Points on a hilly landscape, in no order, each with its height.
From any point a ball rolls to the lowest of the 2 points nearest to it. It stops when none of these is lower. Distance is the straight distance between rows; heights are no part of it.
q_106 height 60.2: [-66 -14  56 -45  33 -24 -10  40 -16  39  25   7 -30  43 -60 -31 -39 -50
  51  53  36]
q_701 height 32.8: [ 37  -7   7  -5  23  70   2  10 -37 -22  16  10 -38  24 -31  27   1 -45
 -26 -33  -1]
q_914 height 37.2: [-11 -40  29 -56 -16 -17   1  57   8  48   3  46  24 -20   5 -38 -11   9
 -11 -49  55]
q_175 height 39.8: [-55 -10  21  45 -52  15  13  38 -26 -28 -12  45   4  28 -52   4   7  -8
 -46  -8  45]
q_821 height 20.4: [  8  11 -10  52   9  51 -21 -43  51 -15  25  -3  26  27  39  17  28  -4
 -13 -13  -9]
q_644 height 59.2: [-60  -5  64 -11  44 -24  -5  19 -28  31  13  24   9  68 -38 -45  19 -38
  17  18  40]
q_649 height 16.0: [-26  42   2  -6  40   7 -14 -62  63 -18  35   5  26   9  55  -1  12 -14
 -18 -30 -45]
q_713 height 14.3: [ 44  19 -32   8  63 -30   8  -5 -17 -41  -1 -50 -54  28  11  11  18 -21
  13  35 -63]
q_99 height 41.6: [-34  42  10 -50 -45   8  30   9 -24 -19  -3  42   9 -49 -38 -12  38  10
  -7 -21  51]
q_364 height 58.2: [ -9 -22  39  -7  35 -13 -20  29 -16   9 -21  20  30  82  -4 -30  50  15
  25  24  39]
q_415 height 40.7: [-17 -41  42  -6 -49 -11   9  92   2  18  14  25  -5  19  -8 -19 -34   6
  11 -30  98]
q_396 height 64.8: [-75 -10 -19 -13  31 -46 -44 -18   1  51   9 -46  20 -23   7 -35  37 -11
  16  32 -29]
q_450 height 43.1: [-34 -57  45  17 -49  31 -10  71 -22   0  21  20  -3  49 -63  -8 -26 -51
  29  10  97]
q_446 height 36.0: [-46  28  30   4  35 -20  20   1  32  11 -19 -19  -3  44  66 -20  27  -8
 -45 -21 -18]
q_351 height 48.7: [-23 -46  -5 -21   1 -35 -58   1  -7 -17   3  58  41  -4 -15 -15  58  -3
  23   1  23]
q_363 height 26.3: [ 82  23  27  36 -22  25  18 -28  13 -63   2 -39  21  25  60   4  15  40
  89  10 -19]
q_517 height 8.7: [-58  23  21  29  25 -30 -15 -75  52  13  18  15  -1 -41  34 -28 -20  24
 -12 -53 -45]
q_305 height 30.6: [-17  -9 -25 -70  -9 -10   0 -14  15  69 -16   7 -27 -11  43  12   4  10
 -14 -29  52]
q_677 height 40.3: [ 36 -15  -8 -33 -36  23  16 -57  24  -6   7  47  11 -13  28  39 -18  28
  50 -19  -2]
q_416 height 39.1: [-34  42 -37   6  19  20 -23 -30 -24  40  33 -13 -40  -2 -19  23  47 -53
  -8  -3  33]
q_72 height 38.5: [ 48   8 -63 -39 -21  23  14 -50   3  -3 -25  28  48  46  42  67  -5  25
  72 -28  24]
q_621 height 47.0: [-40 -34  11 -34  -7 -50 -64 -15 -16  -3  11  43 -32 -10 -13 -12  49 -26
  14  13  60]
q_2 height 52.1: [-12 -47  24  -4 -49  -8  -3  65  17  16 -51 -28  16  19  28 -23  -6  19
 -59  30  36]
q_139 height 40.9: [-22  40 -98 -27  12   8   3 -27  -1   4  51 -20  22 -60 -41  18  -6  13
  -1  -7  -5]
q_951 height 44.0: [ 23 -25  -7   1 -11  25  -6 -39 -28 -45  21  25 -85 -19 -35  16  37   0
  13  11   4]
q_398 height 29.3: [ 89  20  -9  12  24   5  16  44 -62 -25  26 -23 -29 -24 -27  -8  11   0
  73 -25   9]
q_76 height 55.0: [ -5 -41 -42 -22  -5 -50 -33  34  35  18   5  -1  18  -1  22 -18 -24  63
 -32   4  50]
q_792 height 44.1: [-15  53   9 -29 -30  -1  -2 -37 -11  -6 -30  29  -9 -13 -31   6  22  14
 -27  46  34]
q_119 height 37.7: [-75 -56  14  72 -63   6  -4  41 -21 -31   2   1 -18  -7 -51   6  -1 -27
 -41   5   7]
q_145 height 65.7: [-108   -7   -4  -29   14  -45  -10    7  -28   33  -26  -44   -4  -21
   -9  -12   14  -39  -12   23  -50]
q_782 height 17.3: [ 23 -19  21  44  55   9 -14  41  21   0  52   9   9  48 -15 -28 -49  12
 -67 -27  14]
q_940 height 20.8: [ 74  51 -50  20  34 -41  16  21  -8  21 -23 -50  15  11  31   3   8   5
  33  19 -13]
q_380 height 19.8: [ 58 -20  12   4  20  28  36  13  -9   2  36  46 -16 -47 -29  -2 -20  13
  29 -44 -30]
q_122 height 67.6: [ -9  42  13 -28  19   9 -11   4   9  -2  -8 -25  58 -36  -7 -20  19 -34
 -34  29 -47]
q_135 height 34.8: [ 51  12   6 -17  13  82  -9 -15  -1 -67 -19   1   9  47  -1  49 -11 -12
 -27 -19 -15]
q_399 height 10.1: [ 18  34 -38  32  -2 -17   7 -41   8 -37 -16 -46 -48   1  49  15  49 -26
  -3  30 -31]
q_839 height 48.5: [-42  24  40   0  -8  57  69  23 -45 -19 -42  -6  13  49 -41  -1  12 -12
 -47  -7  -2]
q_561 height 22.0: [-12   4   6 -12  13 -20 -12  12  12  61 -27  31  53 -20 -23   0 -66  -9
 -70   8 -27]
q_599 height 34.6: [-86 -20  -8  55 -53 -38  15   9  -8 -12  -9   4 -31 -49  -6   8  -7   1
 -36 -36 -11]
q_239 height 37.9: [-63 -19  30  13  27   9  12   2  -3  35  -8 -13 -32  67   7 -13  -2  -3
 -42   2  15]
q_744 height 28.9: [ 67  -1 -34  -4  -3  -6  22 -14   8 -51  -7 -19  25   5  47  -8  11  68
  88 -21   8]
q_620 height 47.2: [-13  36  44   3  -4  50  40  11 -66  24 -31  -5   8   3 -77  -5   8 -43
 -26  42 -26]
q_803 height 24.6: [ 86  27 -46  75   9 -12 -20   2   5   3 -20  -5  12  30  29  37   4   6
  21   7  13]
q_584 height 27.3: [ 23  15 -32 -49  12  58  23  -9   7 -55  28 -45 -25 -21   6  14   4  19
  -6 -20 -19]
q_567 height 45.2: [  7  27 -53 -21 -25   4 -14 -34  32   7 -25 -16  18 -13  30  37  -7  -2
 -43  24   4]
q_806 height 21.2: [ -8  42  29  30   5  15  31 -58  30  13  -9  12   4 -20  21  13 -33 -13
 -25   2 -76]
q_298 height 21.3: [ 92  15  11 -11 -14  29  10 -45  40 -20  17 -41  -8  -4  42  13 -66  68
  40  49 -31]
q_990 height 42.1: [ 26 -18  17 -35  -6  19  11 -58  19 -35  -2  65 -46  -4   3  22   4  26
   0 -16  -2]
q_60 height 14.5: [ 35  23 -35  83 -47 -24  31 -39  11 -24 -37 -14 -11 -11  49  32  25  -6
  33  32 -48]
q_578 height 25.2: [ 70   1 -23 -34  34 -25  15  20 -30 -20  36  12 -40 -39 -21   0  -3 -16
  31 -25 -22]
q_630 height 45.6: [  1  19  -2  15 -42  22  12  15 -46  -4 -40  18  11 -17 -66  12  22   6
  -7  45  14]
q_574 height 23.0: [  2 -28  27  37  21 -37 -34 -31  -1  52  22 -14 -36 -73 -13 -42  -5  11
  26  37 -44]
q_199 height 56.3: [  9 -46  12 -16  36 -53 -48  19  33 -16  18  26  -8  39  11 -29 -14  47
 -35  16  31]
q_700 height 46.7: [ 56  10 -57 -11 -55   0 -10  -5  34 -65 -38 -20  15 -30  42  41  -4 -17
 -40  14  -8]
q_261 height 37.6: [  1  31 -37  12  10  28  11   9 -20  12  47  -4  19 -58 -38   4  24 -25
  11 -24 -12]
q_639 height 34.7: [ 28  13 -47 -36  16  -7 -39  42 -69  -3  15   6  -7  41 -58  33  15 -11
  50  -1  82]
q_354 height 22.6: [-24 -45   3  27 -38  21 -15 -41  47  22 -10 -26  47 -72  35   3  -7   0
  22   3 -80]
q_242 height 21.6: [ 18  11 -29  17  52  21 -15  43  26 -25  37 -27  10  37   1  14 -56   2
 -80 -33  -4]
q_974 height 24.5: [  5  60  10 -19   3  46  46 -35  17 -25   5 -23 -19 -14  15  20 -17   0
 -22   2 -50]
q_332 height 36.5: [-30 -37   7   3   6  11  27  43 -34   1   7   6 -25  44  -4  10  41 -10
  26 -48  28]
q_927 height 20.5: [ 21 -50  30  10  31 -45 -25  23 -21  36  54  17 -48 -57 -29 -49  -1 -23
  42   4 -13]
q_241 height 32.6: [ 36  -5 -30 -19   9 -21 -12  80 -55 -14  33 -29 -31  12 -30  12  -8 -22
  72 -14  56]
q_813 height 49.3: [ 35   0 -83  -8 -24   2  32   1 -20 -84 -18 -23  -9 -29   1  54   0 -13
  11 -34 -46]
q_692 height 36.8: [ -2  47 -43   3  17   8 -26  19 -45  36  32  -4 -20  30 -53  34  10 -43
  -2  20  53]
q_310 height 27.0: [-34  40 -18 -17   4 -28  -5 -41  26  89 -13  16   0  -8  67   2  29   0
   5 -42  55]
q_203 height 33.5: [ -3   3  23 -75  -1  -1  -2  11 -10  69 -24  25  -3 -24   0 -18   0  -2
  -6   1  36]
q_29 height 17.7: [ 34  34 -33   9  38 -32  19   1 -24  10 -43 -34  -5  42  -1   9  -3  30
  13  61 -26]
q_977 height 47.4: [ -8 -40 -13  28  -2 -14 -16  17 -31  -1  -3  38   9  -8 -45  11  18  -8
   3   7 -11]
q_142 height 48.0: [ 52 -18 -60 -10   3 -23  -8  18   9 -75 -25 -35  -2  -5  25  26 -15  -4
 -31 -10 -35]
q_84 height 13.0: [  32   -1   22  -21  -19  -23  -35 -105   41   24    0   17   -3  -49
   46    4   -5   -1   46   40  -24]
q_859 height 43.3: [-19  56 -71 -36   6 -16  19 -46  13  22  12 -49 -12 -44  10   2  -3  16
  -5  22 -10]
q_284 height 68.5: [  6  13  27  17  -1  25   8  47   2  -7 -29 -24  54   7  -8 -26   4 -14
 -58  29 -32]
q_897 height 30.7: [-77 -25  12  38 -15 -70   6  39   9  -6 -17  17  28 -27 -12 -20 -39  13
 -52 -14 -29]
q_20 height 41.7: [-43   5  59  53 -60  23  26  57 -27 -11   5   8  -3  54 -58 -20 -27 -40
 -34  10  88]
q_27 height 62.2: [ -62   -2   10   29   16 -103  -41   22   -8   54   10    8  -23   -2
  -18   -8  -42  -47   25   24    1]
q_837 height 49.6: [-46 -16  33  13 -30  42  68  50 -25 -31 -52 -27   7  42   6 -15  37  25
 -20 -19  -1]
q_551 height 50.8: [-13   3  27  -7 -43   2  29  91 -10 -29 -57 -20  40  43   9 -21  13  37
 -28  -2  58]
q_200 height 18.0: [ 84   5  31  19 -29  12   0 -66  41  15  23   7   7 -24  27  11 -45  29
  51  61 -43]
q_19 height 33.7: [  3   2  21   5  12  30  41  23  10   7 -25   5  -6  20  38  11   6 -16
 -34 -52 -21]
q_184 height 30.2: [  8 -24   7 -45   9  69  -5   0 -20 -42  23  -1   1 -21 -45  -5  26  -8
  -3  -8 -29]
q_47 height 61.1: [-56 -29  61   9   4 -56 -12  42   7  43   8  20 -49  23 -35 -26 -80 -59
  34  43  23]
q_334 height 23.8: [ 38  19  10  43 -39  44  18 -45  41 -58  23 -26  21  15  68  24  15   1
  36  -7 -45]
q_386 height 16.9: [ 23 -36  26 -20  36   9 -43 -16  38  31  -3  49  51   5  -4 -19 -35   6
 -56   5  -8]
q_913 height 33.9: [-33   5  -5  29  -9  60 -19 -34   7 -10  44   9  26 -48 -42  -5  23  -4
  -9  -9 -17]
q_491 height 30.9: [ 41  11   9  29 -23  15  11  26  21 -18 -30  43   5  20  22  28 -24 -10
 -70 -42  24]
q_895 height 39.0: [-25 -31  26  29   4  62  38  -7 -39  23  27  31 -32  13 -50 -15  21  16
  11 -32  16]
q_600 height 66.7: [-44  16 -19 -35   4 -51  12  10   1 -23 -11 -39  11 -46   5  -8  12 -38
 -28  16 -64]
q_421 height 38.7: [-63  25  14 -40   1  14  63  20 -24  -7  -8  30  -9  15  -6  -4  46   5
   4 -63  20]
q_271 height 63.5: [-68  13 -47   4  18 -86 -24   6  -4  56  26 -15   5 -27   3 -15  -2 -11
  15   3   1]
q_595 height 11.1: [ 55 -42  42  14  28  41  -1  37 -34  17  62  -7 -25 -32 -47 -45   7 -12
  28 -20   2]
q_511 height 49.2: [ 10 -25 -25 -35   5 -21 -15  48 -11 -26 -16 -41 -10  11   7   9  10 -14
 -21  11  -2]
q_666 height 22.1: [-32  20 -49  -5   5 -47 -16 -76  46  34   0  29  33 -22  50   7   7  19
  25 -19  -2]
q_161 height 10.7: [ 25 -32  46 -32  49   4 -25  39   4  26  32  18  10  13 -15 -41 -30 -26
 -42 -17   7]
q_613 height 37.1: [ 34  20 -26 -38   9  28  20 -28 -17 -46 -58  10  41  70  13  53  -9  44
  38   0 -17]
q_65 height 16.1: [-43 -10  23  40  32 -11  34 -43  11  21   6  15 -49 -33   4 -13 -25  15
 -15 -33 -72]
q_767 height 41.4: [  6  23  36  45 -10  71  50  -2 -23  35   7   0   3   5 -13 -22  38  13
  22 -18  22]
q_853 height 57.3: [ -8 -45  35 -13  22 -34 -36  31 -11 -24  15  10 -40  68 -14 -32   3  14
  15  33  38]
q_534 height 53.5: [-12 -32  10 -34 -35 -63 -15  37  30  12 -30 -17 -19 -24  19 -32 -36  46
 -53  43  38]
q_798 height 36.1: [ 51  12  -1  -3 -22  51 -21 -59   5 -77 -17  10  27  58   3  60  -7  33
  37  25 -10]
q_440 height 26.5: [-46  -6  48  32   5 -34   4  22  -2  35 -32  19  18 -11  -9 -12 -51 -45
 -73 -24 -35]
q_368 height 28.0: [ 79   5  -8  -6  -7   2  21   1  42   5   7 -20  58 -12  64 -21 -22  67
  82  -6 -17]
q_191 height 16.2: [ -74    6  -11   32  -11  -28  -61 -104   53   40   -2    1   22  -45
   17   -7  -13   42   15  -31  -22]
q_592 height 24.3: [ 80  34 -51  -9 -10  28  19 -20  32  -3   5 -83  32  -8  44   6 -55  74
  53  31  -9]
q_278 height 27.8: [ 76  10  -5  44 -10  53  -8  20   6  11 -23  19  38  28  25  35   2 -10
  -7 -32  24]
q_953 height 17.8: [  6 -21   0   1   7 -28 -22 -58  30  49 -11 -32   1 -66  37 -20  -5  15
  36  46 -60]
q_707 height 45.4: [-14 -43  17 -22  -1   0 -46 -48 -15 -34   7   9 -76 -11  -1  -9  70 -16
   5  28  13]

Where does a ball stop that starts at each point below?
q_416: q_595
q_600: q_332
q_239: q_399
q_76: q_332
q_707: q_517
q_913: q_517
q_175: q_161
q_135: q_517
q_450: q_517
